Points on a hilly landscape, in no order, each with its height.
From any point a ball rolls to the lowest of the 5 points nearest to it. It stops when none of these is lower. Distance is the straight distance between rows; heights are no part of it.
zemeg: [ 99 107 157 165 109 136  90  92  92  72 133 218 168  79 172 132 101 118
 126 142 129  60 101 120 143 145 134 156 133 132 189 102 115 157 119 142
 147 149  71 116 145  94 100 114 106 104 141 104 113 152 116 106 134 108]  height 3.74
Kuf: [107  88 129 136 136 117 102 123 115  97 113 226 132  89 146 103  87 122
 117 128 126  92 107 151 131 145 142 119 147 119 188 118 128 175 128  75
 156 148  86 137 140  65 117 123 117  89 147 129 105 188  98  91 120  87]  height 2.95
muf: [ 90 156 169 135 168 151  75 154 163 171 146  28  82 142  86 130 146  98
 148 138 124 141 176 148 124 117  93 123 148  98 116 172 148 120 155 118
 171 114 167 124 150 144 124 111 180  66  89 210 142 117 118 144 152 156]  height 3.56
Kegu: [147 110 118 127 186 131 123 179 167 107 127  74 111 132 143 130 150 135
 143 117 144 163 107 141 143 123 101 135 197 114 135 129 135 131 150 181
 152  94 133 115 120 135 138 102 205 102 127 157 136  84 139 186 146 201]  height 2.86
zare: [112  94 132  94 114 105 136 102 107 132 135 177 124 102  90  95  92 133
 140 141 154 120 114 135 112 124 153 110 145  99 177 146 136 176 126  45
 150 136 118 151 153  65 120 152  91 122 127 115  98 129 100 107  95  76]  height 3.93
felo: [143  93  52 153 137 126 139 152 139 111 106 135 142 131 133 123 155  90
 120  92 159 111 111 124 133 177 124 119  89 129  87 104  95  53 157 158
  81 114  68 170  94 147 100 130 145 157 104 142 133  72 105 116 134 112]  height 6.83
Rez: [123 103  73 171 101 137 107  91  84 133 121 161 173  86 135 147 143 105
  87 123 122  59 144 105 118 167 117 151  91 155  89  69  97  79 116 132
  85 150  94 144 112 139 132 118  90 165 140 135 108 105 131 126 171 112]  height 6.54
Sen: [115 112 112 164  78 132 109  88  90 117 125 191 173  82 145 154 117 125
  94 144 123  44 130  90 119 149 121 171 102 148 130  72  98 118 114 132
 108 154  85 126 127 127 111 123  83 147 156 113  89 107 131 115 154 120]  height 6.49
Zonen: [132 108 138  78  99 102 149  91 106 149 157 151  92 136 118 141 106 135
 117 136 125 133 114 119 113 144 122 119 110 145 141 134 123 160  82  84
 121 134 137 134 130 131  99 160  92 160 150 117 107 126 129 102 103  67]  height 1.80
lusa: [112 136 151 113 170 145  95 174 165 138 128  52  86 137 128 131 160 136
 136 130 133 167 147 152 144 118  83 122 180 105 124 142 134 130 158 163
 151  94 162 122 122 147 139  92 193  81 113 180 148 108 143 147 153 178]  height 3.07
lurul: [141 104  96 140 165 137 167 158 130 132 118 140 136 155 151 124 158 121
 128 136 106 158 107 131 151 177 106 104  90 163 109 119 140  88 121 172
  70 116 109 150 122 172 116 132 127 164 138 136  93 103 154  90 114 112]  height 5.00
nalom: [162 125 126 115 144 127 141 132 186  82 120  98 126 159 172 137 169 122
 149  64 176 161 118  98 138 114 132 148 136 111  98 131 133 120 181 179
  93 126  88 128  72 143 131 124 192 144 120 131 181 106 131 171 161 172]  height 3.09
puduf: [136 104 144  86  91  93 147 109 113 123 142 152 133 113 111 137  80 140
 125 155 131 125 114 116 115 117 145 105 118 116 156 125 101 159 113  75
 163 138 122 134 151 113 103 155  83 149 136  99 110 120 113 100  99  74]  height 3.60
batav: [154 135 153 115 135 130 122 163 153 120 148  71 129 135 131 135 132 162
 125 141 109 151 151 161 125 111 122 103 114 100 117 142  89 129 151 163
 168 116 145 135 128 178 139  95 136 138 120 132 151  99 130  97 116 118]  height 5.95
botam: [162 101  72 151 160 135 154 171 155  84 113 111 139 139 155 122 156 119
 139  94 152 150 104 132 148 158 120 119 119 125 110 120 126  95 167 183
 105 108  69 141  94 160 109 108 170 150 109 122 153  72 109 131 132 140]  height 6.53
ruk: [141 157 186 151 116 127 104 132 125  84  96 165 178 109 126 159  65 135
 153 116 132  85 103 126 136  71 174 124 124 115 158 106 109 129 158 132
 173 138  95 134 184  79 124 113 103  74 108 118 155 187 150 114 139 144]  height 7.47
pud: [153  97 101 138 210 150 121 185 129 130 156 121 117 132 131 123 151 164
 130 140  94 176 128 164 125 166 112 105 137 114 138 132 126 109 113 172
 140  98 145 129 168 169 122 123 169 126 129 156  57  76 125 115 122 148]  height 3.37
koga: [ 92 102 144 158 111 135  75 121  78  73 138 218 148 106 195 102 115  99
 134 119  93  72 105 127 164 191 150 161 151 140 198 130 125 158 117 129
 106 169  79 136 106  99 110 100 153  84 134 116 123 200  96  77 105  71]  height 2.74
lipef: [126 111 152 104 128 104 143 122 118 119 125 157 148 101  95 100  59 136
 150 134 145 118 108 129 122  95 174 105 149 106 179 131 126 154 142  60
 175 129  99 149 171  70 115 136 101 111 108 114 134 145 103  93 106  85]  height 4.78
daf: [102 103 151 153 125 127  66 122 106  63 134 213 153  89 188 106  96 106
 119 125 112  76 103 143 168 156 147 156 152 128 196 121 114 177 136 122
 138 155  76 132 128  81 115  90 132  85 129 124 123 197  95  90 124  78]  height 1.68
feden: [116 161 177 127  87 154 123 135 125 130  65 142 147 156  87 161 118 144
 147 145  99 106 128 109 124  53 179 130 141 116 136 129 154 101 167  95
 130 153 142 145 155 102 155 150 132  80  70  91 146 211 150 119 125 178]  height 6.17
Pinan: [153  94  81 144 191 140 156 181 140 104 113 136 134 154 159 122 161 135
 126 130 113 173 113 144 149 176 116  98 120 134 123 125 139  96 124 178
 110  97 102 132 131 161 116 124 150 149 123 125  87  78 132 100 124 137]  height 4.71
tofop: [108 163 169 134 135 133 139 120 147 126 166  77 141 139  64  98 104 117
 135 110 139 106 157 126 129  73 156 147 125  82  99 171 117 158 122 106
 182 124 196 100 166 132 182 114  91 124  87 115 149 123  53 159 127 134]  height 2.20
zod: [118 145  96 179 137 124 148  79  97 182 114 148 143 144 147 102 105  87
 111 123 135  68 114 119 127 145  97 130  66 209  78  90 126  88 109 149
  65 110 140 143  97 141 120 137 138 155 194 162 150 154 187 157 134 121]  height 1.92
vipav: [105 159 187 124 117 167 132 129 124 136 118  74 124 145  62 131 148 129
 135 125 103 124 171 115 136  60 145 136 130  75 112 152 155 133 129  89
 156 145 205 106 154 131 186 143 105 110  73 106 151 163  88 152 138 151]  height 2.62
fisi: [130 102 132  93  90 103 136  97 109 129 138 179 112 100 116 140  76 138
 112 153 135 109 110 121 110 131 141 120 135 120 166 131 120 166 108  70
 143 138 112 130 141  98  98 163  94 134 145 106  98 134 117 110 112  85]  height 3.15
ravu: [141 127  91 163  73 110 109 121 120 107 127 143 183  80 125 164 120 136
 113 131 133  78 146 117 121 138 151 137 103 136 116  74  87  81 162 150
 123 147  62 144 137 129 123 106  82 143 121 132 130  84 136 117 148 124]  height 6.56
zep: [131 140 174  95 123 119 142 119 124 117 152  86 142 119  81  99  94 144
 142 130 134 125 147 120 123  88 172 124 116  84 135 162 112 159 135  89
 193 124 160 121 170 133 156 121  90 135  93  95 160 118  86 120 111 109]  height 3.72
Gibof: [108 104 130 143  91 123 116  79  95 106 123 219 139  83 150 151  96 131
 110 138 130  67 107 114 127 131 119 139 143 122 168 101 115 155  98 107
 122 152  97 129 140  85  97 143 100 128 166 102  93 150 128 117 142 114]  height 3.73
farat: [120 123 132  86 121 131 140  77 128 169 167 124  76 148 129 108 133 121
 122 112 126 157 128 133 105 159 106 122  79 185 136 153 153 167  70 111
 123 119 148 115 118 129 112 146  95 171 169 138 126 135 144 125 102  81]  height 1.12
Bab: [124 160 146  96  99 138 108 154 172 100 106  79 100 162 138 155 170 150
 131 117 138 158 163 125 144 100 130 138 164 102  92 137 134 122 162 155
 108 132 149 122  69 137 159  85 144 127 109 125 187 134 137 118 138 169]  height 5.83
rogi: [137 116 136 112 164 144 117 161 165 119 110  82  81 141 133 147 154  99
 141 136 173 176 115  97 148 103  74 165 201 118 120 130 154 169 144 159
 111 115 145  96 115 114 140 120 203 102 131 169 127 133 172 180 189 208]  height 1.50
vube: [172 110  82 129 190 114 122 190 128 143 149  80 103 120 133 142 128 129
 128 122 117 150 106 134 114 169 138 149 231 144 151 124 135  93 111 156
 146 106 162 123 138 124 119 146 196  79 107 144  46  55 101 166  98 175]  height 2.97
Ludag: [137 120 120 144 199 155 159 132 111 149 150 133 107 167 149 124 157 133
 139 143  88 184 125 146 136 178 102 106  83 176 138 116 147 111  79 157
 106 111 135 112 156 163 114 143 118 166 163 149  82 118 168 114 129 129]  height 3.35
Basad: [140 123  71 164 199 142 173 178 112 134 104 153 134 155 156 115 172 119
 146 132 101 175 108 145 170 196 134 106 130 163 120 116 169  95  79 169
  92 110 110 128 130 154 123 150 132 149 133 129  79  88 145 124 128 159]  height 3.91
leg: [140 159 120 115  70 109 113 146 180 108  98  97 125 141 143 161 148 144
 141  96 150 152 155 112 134 121 150 129 144 109  93 122 114  93 182 152
  87 140 104 144  80 130 141  98 142 122 103 136 188 104 134 129 128 164]  height 5.98
figi: [127 104 140  71 104 107 135  87 118 148 162 147 105 119 103 113 109 134
 128 125 129 142 123 121 107 139 143 128 119 125 147 155 122 178  95  79
 133 134 144 135 136 125 102 152  84 164 137 108  97 109  99 109  96  63]  height 1.36
kive: [146 117 125 123 180 135 124 173 149 133 138  60  97 129 135 132 146 126
 156 127 148 165 107 126 132 121  97 147 224 126 151 134 145 138 147 168
 150 103 145 101 137 118 128 108 201  80 117 167 132  91 151 188 156 207]  height 2.21
Lasuf: [147 112 127 136 220 155 129 154 129 153 158 125 114 129 130 141 147 156
 130 132  80 179 139 166 120 175 104 116 121 130 144 126 135 109  94 135
 136 108 147 129 182 168 125 133 149 126 135 173  40  81 146 115 130 137]  height 3.21
bizi: [ 97 164 181 136 149 135 100 138 160 155 158  45 121 138  82 119 121 114
 134 112 122 118 171 150 123  84 119 140 104  77  93 163 104 144 124 121
 201 121 193 102 163 170 165 105 140 102  92 159 144 118  86 136 140 129]  height 2.47
bavit: [134 120 140 132 204 143 104 177 148 151 166  66 118 113 116 114 144 139
 136 142 104 147 138 161 112 154 107 121 162 100 149 154 119 100 144 128
 175 100 149 124 182 168 118 108 204  93 102 189  84  78 104 127 120 153]  height 3.10
Mivi: [153 116 119 114 110 115 141 143 131 116 144 105 134 130 132 149 115 150
 112 160 115 150 133 131 124 140 127 102  85 129 114 114  81 106 143 153
 130 129 115 142 120 172 115 122 109 168 135 115 120 101 136  74 101  84]  height 7.40
mupu: [145 164 191 122  98 127 150 129 130 109 110 125 159 123  92 144  79 156
 141 127 121 118 122 109 119  61 182 105 139 101 147 120 121 136 160 101
 167 135 123 147 170  98 137 140  91 100 102 102 176 149 133 121 114 136]  height 8.14
bivo: [138 107  87 146  75 106 129 117 112 122 126 149 154 104 134 163 111 137
 104 152 125  94 127 114 115 135 124 132  91 139 112  80  79  94 134 143
 118 138  87 154 122 135 111 135  90 152 136 138 111  99 140  91 126 106]  height 8.00
komo: [119 154 166 121 145 153 103 168 165 128 138  57  99 140 125 139 159 149
 130 125 115 160 170 163 133  94 104 105 139  90 106 149 120 131 140 147
 160 108 183 114 116 166 157  89 151 107 108 151 165 121 128 130 132 153]  height 4.17
furut: [164 113 126 127 174 137 130 151 170 106 114  81 107 132 149 148 154 108
 129 110 168 153 100 102 145 108  99 167 183 122 114 138 156 157 150 180
 133 128 115  89 111 132 133 130 195 116 138 150 132 111 166 211 199 212]  height 1.98
liva: [134 109 120 110  79  97 143  87 108 144 144 171 103 120 133 160 103 140
 107 131 136 105 109 109 107 137 109 123 106 151 135 107 108 145  81 100
 107 135 135 131 126 107  84 164  91 151 173 120 104 131 140 114 109  90]  height 2.89
zal: [170 121 112 135 182 135 144 160 170  85 121  88 131 144 165 135 159 119
 132  83 168 157 103 114 148 119 120 143 170 115 119 129 149 134 161 200
 125 113  95 104 101 141 131 115 205 116 124 130 147  91 133 197 167 194]  height 1.82
Kozo: [145 124 115 123 155 132 125 173 178  93 112  85 114 151 167 129 172 144
 134 102 157 171 132 139 154 120 113 120 152 111 116 131 128 126 163 194
 123 104 114 118  88 154 143  81 181 122 124 141 163  90 127 139 128 167]  height 4.49
luk: [107 144 184 122 118 177 153 117 113 130 110  99 136 158  66 119 136 139
 146 119 113 127 149  98 128  44 173 130 125  86 131 143 173 125 149  79
 137 143 180 107 165 105 182 158 115 101  67  93 155 184  89 144 123 155]  height 2.66
Muku: [132 161  92 124 104 112 148  75 128 189 137 126  96 125 148  98 122 106
 100 125 145 112 115 150  84 130 110 102  99 212 129 143 134 134 107 132
 106 102 156  96  90 106  81 137 143 137 205 136 165 177 143 187  89  79]  height 2.13
pebut: [146 121  76 145  85 103 125 139 146 118 118 105 171 105 125 156 141 134
 127 114 144 117 137 127 115 155 135 125 102 127 102  91  92  64 183 158
 102 131  74 159 114 142 124 111 111 143 109 141 150  79 127 106 128 120]  height 1.51
nom: [114 124 122 104  76  96 138  70 113 186 141 170  91 121 134 117 141 123
 114 114 132 120 113 144  93 147 103 119 126 173 142 134 136 158  84  82
 111 134 150 131  99  92 101 158  96 134 189 126 127 156 139 162 102  77]  height 1.27
soso: [120 139 110 150 108 119 158  75 100 176 132 151 113 153 149 126 103 114
 111 121 125 102 106 108 120 144  96 124  84 207  93 106 117 106  92 145
  84 122 133 127  94 128  96 150 111 160 195 146 142 155 175 136 120  97]  height 3.22
sotuz: [133 117 142  75 104  93 148 116 112 121 155 133 122 116  93 118  82 138
 133 143 141 126 118 121 116 111 163 111 122 101 155 149 107 170 128  68
 168 130 124 131 158 120 123 153  82 147 109  98 120 107 106  99  94  84]  height 3.30
muful: [146 102 131 100 161 143 140 136 135 133 161 116 103 140 132 139 119 146
 121 147 107 162 143 142 119 142 110 110  78 127 122 132 104 150 101 141
 145 110 142 130 148 176 110 134 120 175 133 127  95 102 138  80 112  82]  height 4.27
nitem: [107 133 126  98  77  97 148  95 124 205 140 154 109 122 130  75 154 118
 153 118 141 155 132 147  83 147 120 135 139 146 150 175 154 180  92  49
 119 156 138 139 115  82 151 156  72 115 167 141 105 147 126 160  84  66]  height 1.10
kab: [106 130  90 190 167 140 141 127  95 189  92 161 158 144 141  80 137  61
 116  98 137  83 113 126 153 181 122 129  75 184  68 103 143  63 101 121
  65 114  97 180  95 156 120 136 128 157 144 164 144 132 164 166 155 128]  height 4.70
kete: [134 128 136 100 110 146 116 143 186  94 101  84 100 155 157 145 162 127
 139 104 167 170 148 106 141 110 121 151 164 100  89 129 147 140 164 168
  83 125 122 118  65 137 146 100 192 135 119 131 180 130 138 144 159 181]  height 3.31
rateb: [106 141 121  76 100 136  84 136 158  89  97  99  86 162 138 149 156 107
 122 162 155 165 168 105 136 106 119 165 161 105  84 136 169 145 156 147
  82 147 150 123  55 129 160 113 188 136  95 107 151 176 135 116 169 187]  height 3.39
navo: [104 129 120 106 136 125 141 110 133 127 180 132 150 109  69  51 101 116
 160 126 164 119 126 123 128 118 175 153 136  89 129 197 131 186 122  80
 157 133 170 124 156 119 152 112  82 139 118 106  96  89  48 107  93  72]  height 5.06
kif: [153 113 128 113 176 121 113 183 133 145 154  49 105 121 124 133 145 116
 148 138 140 156  96 126 120 142 114 152 233 140 177 138 135 105 137 156
 166  99 155 103 154 110 125 129 211  76 113 167 108  62 130 191 127 183]  height 2.63
vufaz: [137 172 185 103 106 127 144 139 128 121 129  83 142 139  88 134 115 165
 135 128 108 143 160 128 125  69 162 110 131  87 128 151 123 132 143 100
 171 136 170 124 145 141 163 121  94 132  90 101 174 139 123 128 110 143]  height 5.21
popi: [142 152  98 165 213 137 166 145  88 161 150 133 119 144 151 111 161 120
 144 147  87 197 116 168 144 185 115 115 122 194 141 118 175  95  64 160
 117 103 145  83 160 142 149 157 114 137 162 146 102 130 166 167 126 156]  height 3.34
tul: [105 151 190 130 126 174 160 113 116 138 135  90 137 156  61  92 130 126
 158 107 122 116 153  95 146  59 167 142 120  75 121 151 157 151 133  87
 148 132 178  87 181 108 192 140 101 114  81  99 154 160  65 158 127 156]  height 2.43
noz: [136 130 152 118  91  97 138 116 110 100 125 156 155  96 112 151  59 147
 127 154 130 103 114 116 112 101 150 109 135 102 177 111  95 144 146  98
 179 135 103 138 172 102  99 138  93 120 123 107 141 137 134 110 117 105]  height 0.82
kuguv: [ 89 114 154 169 110 139  88  93  91 114 128 239 146 103 206 123 137 133
 126  99 109  75 114 125 150 175 122 161 149 128 199 134 149 164 110 110
  94 166  86 127  97  91 115 117 140  93 169 101 113 192 111 107 114 104]  height 2.64
Pupaf: [130 110 132  91 133 132  86 119 177  90 109 102 100 157 147 132 157 103
 134 152 175 180 145  95 133 100 100 186 159 101  82 129 164 163 164 162
  84 143 134 112  74 131 149 122 204 142 109 125 137 169 157 139 198 186]  height 0.81
nak: [141 114 133 106  82  92 140 111 107 114 129 162 131 107 122 159  81 146
 103 154 130 106 112 122 115 125 141 115 116 119 153 118  97 143 118  92
 149 129 113 136 149 119  98 161  81 140 129 100 106 120 130 103 114  88]  height 1.59
dafev: [103 124 130 154  91 110 114  70  94 150 119 223 114  90 169 132 132 144
 103 116 125  83 111 136 126 143 102 140 154 138 177 117 138 157  84  84
 106 148 110 128 101  64 102 143 108 102 193 113 101 163 130 144 128 114]  height 1.69
fetep: [100 126 164 125 111 178 129 128 105 121  93 129 130 161  69 132 157 117
 135 148  87 133 138 114 126  59 165 135 115 111 147 132 177  97 184  95
 124 149 145 120 167  91 173 174 149  83  49  68 132 240 111 124 125 165]  height 4.04
dufor: [ 98 113 143 174 121 139  87  99 108 128 118 252 124 104 194 111 136 133
 111  98 102  95 130 153 137 165 112 139 152 134 191 138 150 165 106  81
 105 174  97 129 105  75 125 121 137  90 182 125 103 221 120 112 127  93]  height 2.24
kopi: [145 107 133  94 160 140 108 130 179 106 105 101  96 147 149 143 169  83
 138 135 176 176 124  92 128  95  90 192 159 105  96 128 169 169 155 165
  94 146 122  94  98 140 140 135 217 134 123 140 115 171 175 163 210 194]  height 1.87
dagar: [151 107  63 156 161 140 136 146 138  72 116 130 160 143 146 117 159  92
 135  74 172 117  99 116 130 164 130 120 107 122  99 117 122  64 174 163
  93 109  54 154  90 161  97 144 180 151  99 122 158  62  94 152 139 125]  height 7.31
vonil: [148 104 119 117 103 105 151 126 121 136 136 132 125 132 127 155 109 138
 109 154 112 136 122 125 131 150 124 111  71 147 120 109  97 116 119 134
 104 133 114 143 122 165 100 149 109 169 145 134 107 120 150  77 111  89]  height 5.55
kos: [151 134  99 115 120 113 129 165 170 102 125  90 144 140 152 132 150 154
 131 109 144 159 139 134 142 122 126 110 130 115 111 124  98 106 180 175
 121 121  97 141  96 160 132  90 141 139 119 130 163  91 128 112 113 138]  height 7.44
kasa: [137 113 144  71 126 121 129 106 126 121 184 122 112 125 100 115  95 141
 134 134 130 151 138 124 110 136 148 128  94 122 135 158 112 186  99  94
 157 127 153 129 149 149 127 131 100 170 126 116 110 101  91  91  98  65]  height 2.03
goka: [118 156 101 154  82 118 135  51  90 163 118 179 118 116 160 140 107 130
  91 120 130  70 116 112 116 134  99 139 114 189 124  98 111 129  75 126
  94 137 135 122  92 111 106 138  96 138 207 127 127 154 146 159 133 115]  height 4.39
Ros: [156 138  68 159 219 126 136 174 101 154 133 134 121 125 141 133 152 127
 146 122  87 194 120 171 141 187 134 129 173 167 121 107 171  88  52 148
 128 119 158 115 155 128 141 164 125 100 138 132  53  84 137 147 119 162]  height 3.24
nit: [150 165 123 136  58  96 125 138 148 118 101 119 169 114 122 163 121 162
 134 130 133 122 140 132 125 105 153 118 134 108 116 104  95  84 173 139
 138 140  88 153 121 123 134 121  96 127 108 124 180  89 141 111 130 149]  height 8.38
Kevub: [126 146  90 122  83  96 138  96 137 203 141 117 117 113 140  87 158 116
 105 130 138 127 124 174  50 129 111 111 126 184 142 168 137 153 114  83
 123 133 148 109  92  85 104 142 135 116 202 129 139 173 133 211  64  65]  height 1.42
desov: [101 145 127  85  89 144  93 138 166  93  99  93  86 157 130 147 164 130
 114 152 137 165 166 115 139  90 115 144 174  99  90 142 160 136 140 140
 101 144 177 118  57 125 161 108 160 122  92 103 165 168 126 111 145 184]  height 4.97
rofo: [141 162 153 153  85 112 104 123 125  97 109 157 187 102 124 162  84 146
 134 138 138  86 120 120 133 100 160 138 128 118 154 103 100 118 154 129
 164 139  73 125 172  96 113 113  87  93 117 113 145 130 154 119 149 134]  height 8.01
feni: [127 169 183 111 125 135 125 139 149 125 142  70 122 138  82 130 127 151
 130 123 116 132 173 139 138  75 140 114 124  85 107 157 116 147 136 116
 173 134 197 108 149 150 174 118 105 128  99 103 167 135 100 141 135 135]  height 3.23
bapa: [108 119 120  74  99 127 135  92 122 166 163 151  91 119 116  88 136 116
 149 119 142 154 122 130 105 153 133 136 123 138 143 178 153 194  79  55
 125 147 142 140 122  99 133 141  69 149 146 130  94 127 102 125  90  61]  height 1.00
Porog: [116 156  99 193 179 119 182 124  83 190  97 133 159 159 159  70 126  86
 138 156 126 129  92 124 154 172 125 108  79 219 111 133 164  83 114 151
  94 112 121 118 131 155 120 153 144 166 167 143 158 162 197 173 126 136]  height 3.44
tize: [130 127 154  93 157 133 119 123 144 129 185  86 130 119 101 115 102 140
 124 134 128 144 151 144 112 114 134 135  84 101 116 167 100 168 116 121
 182 122 164 116 164 175 131 111 121 150 115 123 111 103  78  96 118  98]  height 3.01
bozud: [ 86 162 118  91  78 143  91 133 131  89  90 113  94 147  90 143 159 127
 116 179 117 167 175 117 124  92 140 141 168 105  93 135 172 120 152 128
 106 153 170 114  76 115 159 132 150 112  73  78 143 172 113 103 147 185]  height 5.73
Rap: [107 134  95 184  98 138 121  59  78 162 117 161 161 105 142 123 121 115
  91 109 121  42 143  96 121 152 102 164 104 175  89  75 117 106  78 132
  72 154 116 143 101 127 131 122  93 162 173 133 120 130 154 146 166 128]  height 5.69
momuv: [134 180 160 141  59 124 111 144 151 123  79 130 155 140 112 174 130 167
 146 124 115 114 154 114 132  83 184 129 141 101 125 115 129  90 171 121
 128 150 109 147 139 105 145 116 106  98  90 109 166 143 176 120 131 182]  height 8.26
Fem: [114 153  80 187 181 124 183 146  80 166  98 146 147 161 160  90 161  92
 152 131 107 145 104 134 171 187 125 112 100 196 110 138 184  72  88 150
  79 104 109 123 124 156 125 164 121 157 146 141 139 125 180 162 132 147]  height 3.83
geg: [137 118 139 150  80 101 112 111 107  90 124 173 168  84 132 165  80 149
 125 161 136  75 108 127 127 117 146 139 123 118 164  92  88 136 145 127
 161 141  81 131 157 101  94 130  81 117 127 115 120 132 134 111 135 115]  height 7.53
vipa: [110 111 109 146  80 114 134  69  81 138 129 191 137 100 144 158 101 132
 104 141 126  69 121 102 128 134 103 145 116 155 131  78 112 128  83 122
 104 151 117 131 117 107 101 151  85 148 179 120 100 130 142 123 141 111]  height 5.08
doke: [149 115 116 124  69  93 134 133 119 108 128 124 153 103 117 162 101 147
 119 165 126 109 127 117 116 119 132 122 105 121 127  99  77 110 153 129
 144 145  99 146 134 134 102 135  97 155 127 126 126  99 142  86 115 105]  height 8.69
bifak: [139 106 121 113 149 138 156 128 119 142 153 132 107 158 139 133 133 138
 123 142  96 164 119 132 123 157  99 105  67 155 122 114 122 120 102 154
 107 114 137 136 140 177 106 142 115 169 148 135  91 123 158  76 114  99]  height 3.78
nabob: [128 106  67 164 163 136 144 151 116 145  91 163 141 146 141 114 157  79
 119 108 130 113 101 121 147 188 118 105  83 157  80 106 143  63 126 145
  58 117  78 174 106 154 111 142 128 155 121 143 117  99 141 113 144 120]  height 6.36
Ruka: [125 124 156 147 135 121  94 123 115  72 119 191 163  94 140 133  54 129
 125 133 138  80  95 143 144 107 157 124 140 127 174 107 113 161 147 122
 177 139  75 133 166  68 109 111 113  82 125 119 137 184 116  98 130 101]  height 5.14
tadas: [138 178 172 102  88 132 121 156 153 118 127  65 122 137 122 148 143 169
 119 125 113 146 166 146 132  88 136 115 134 101 106 145 114 122 150 132
 149 131 168 131 106 155 157  93 113 134  88 119 179 131 133 113 119 139]  height 7.05
fim: [164  99  73 134 199 122 153 192 155  88 122 106 133 137 160 123 156 137
 127 111 138 154  89 142 150 156 127 111 176 124 134 128 139 116 129 199
 139  95  98 113 136 148 119 120 188 121 127 112  94  62 115 164 143 179]  height 3.94
Rived: [140 139 172  94 119 116 125 141 144 115 158  79 142 121 110 132 107 160
 124 141 107 142 160 142 121 108 135 110 103 103 123 144  85 150 133 134
 181 129 166 119 146 172 142 112 111 156 101 104 152 110 100 104 101 102]  height 5.20
Miz: [109 168 172 111  92 156 134 146 123 121 102  95 116 152  81 145 163 147
 121 158  98 142 174 126 128  65 142 115 144  88 114 142 157 111 143 101
 133 149 184 123 121 118 171 139 114 107  65  88 150 174 117 124 129 168]  height 3.96
govap: [126  81  55 166 157 141 107 139 115 115 104 158 156 119 121 124 150  65
 111  83 145  97 121 132 124 191 110 129  79 135  74  91 115  50 138 131
  72 105  83 176  96 139 102 134 137 155  93 144 130  87 101 135 157 111]  height 6.61
dun: [ 97 135 126 162  81 114 125  53  85 146 120 220 122  97 158 140 126 135
 103 115 122  65 112 116 131 142 106 151 140 152 161 109 136 147  67 115
  98 149 119 120  86  77 109 129 107 125 202 106 115 155 127 152 133 123]  height 2.70
Dud: [104 131 151  93 154 161  87 162 171 125 111  77  66 152 107 146 162 114
 133 135 151 168 166 137 138  97  75 142 178  90  99 138 146 154 147 149
 117 106 185 116  93 133 144  98 186  90 110 165 149 146 142 134 165 177]  height 2.58
vip: [149 156 190 128 126 147 138 123 130 116  91 137 147 139  94 143  73 152
 148 107 125 106 104 106 132  50 184 114 138 111 149 119 152 131 161  93
 158 134 133 136 183  79 147 135 125  77  83 107 168 205 143 123 124 139]  height 7.50
sal: [134 114  91 141 105 119 153 120 114 147 117 151 142 141 153 154 129 110
 110 136 112 112 120 108 136 159 102 122  70 175  96  90 105  87 111 140
  77 129 107 156 102 151 105 146 102 167 162 153 109 124 160  91 128 111]  height 6.07
megor: [148 112 123 133 186 152 124 188 161 117 135  82 114 126 144 119 151 154
 122 142 114 167 125 168 135 141 102 103 148 109 136 143 109 124 151 181
 154  95 140 130 128 169 130  89 181 123 129 152 110  80 124 119 119 154]  height 4.18
bukom: [101 110 125 120  91 102 128  90 112 176 125 210  97  98 141 109 134 133
 118 114 135 117 115 149  95 140 111 119 155 131 163 147 144 171  93  44
 125 161 117 135 113  63 119 156  98 110 176 130 103 167 126 155 109  83]  height 1.20
gesit: [141 113 143 122 178 141 119 166 149 127 161  77 124 123 126 124 130 153
 120 150 100 158 155 162 115 132 110  96 108 101 124 150 102 128 137 153
 173 105 154 122 157 185 135  99 145 146 123 140 105  92 113  95 120 122]  height 3.54
Doz: [ 90 162 154 140 141 129 128 115 153 142 162  71 148 129  57  84  92 102
 156 108 145 101 143 121 134  84 159 166 121  77  99 178 119 169 119 104
 184 121 203  95 174 127 179 106  85 121  98 122 134 112  45 163 128 130]  height 1.89
bof: [117 123 126  97 135 136 148 104 118 123 154 140 154 117  73  53  99 125
 172 128 152 123 123 113 120 112 183 122 148  90 151 174 140 188 134  69
 164 128 142 138 166  93 161 127  75 121  99 100 116 105  52 105  89  79]  height 4.52
Pomev: [114 114  78 183 138 148 114 108 102 158  98 161 157 123 127 113 149  77
  96 100 123  72 128 117 139 178 112 142  77 162  57  88 118  58  97 118
  52 124  99 170 101 153 132 138 113 156 132 161 122 120 140 142 161 121]  height 5.72
Nofi: [127 132 125 113 146 135 162  82 107 174 167 132  77 163 140 102 133 123
 127 123 121 158 115 128 109 151 104  99  74 215 135 140 148 136  92 146
 113 101 144 105 130 145 100 148 120 168 185 146 132 152 167 137 107  95]  height 1.34
bov: [120 128 155 123 188 135  98 165 157 151 169  45 118 117 104 124 137 136
 129 131 112 140 160 164 110 128 103 114 119  93 125 159 103 118 146 136
 192 106 168 127 164 174 139  96 179 106 109 171 122  93 116 122 129 136]  height 2.87
lilek: [125 147 109 153 175 120 179 117  89 181 131 127 126 165 143  76 121 104
 135 158 123 143 108 129 127 157 118 109  76 224 130 126 149 101 115 168
  97  95 135  94 128 150 109 145 144 166 190 148 152 169 185 160 113 117]  height 2.38
duze: [130 185 163 125  59 128 121 145 147 118  84 112 145 140 109 174 130 160
 148 141 111 127 154 114 128  74 176 115 157  99 119 129 140  97 164 113
 129 137 135 134 127 109 159 119 107 100  81 101 180 148 149 116 123 171]  height 7.75

For each start below, name the point where the ball stops.
Rap -> bapa
momuv -> Doz
duze -> Doz
vipa -> bapa
Sen -> bapa
Rived -> bapa
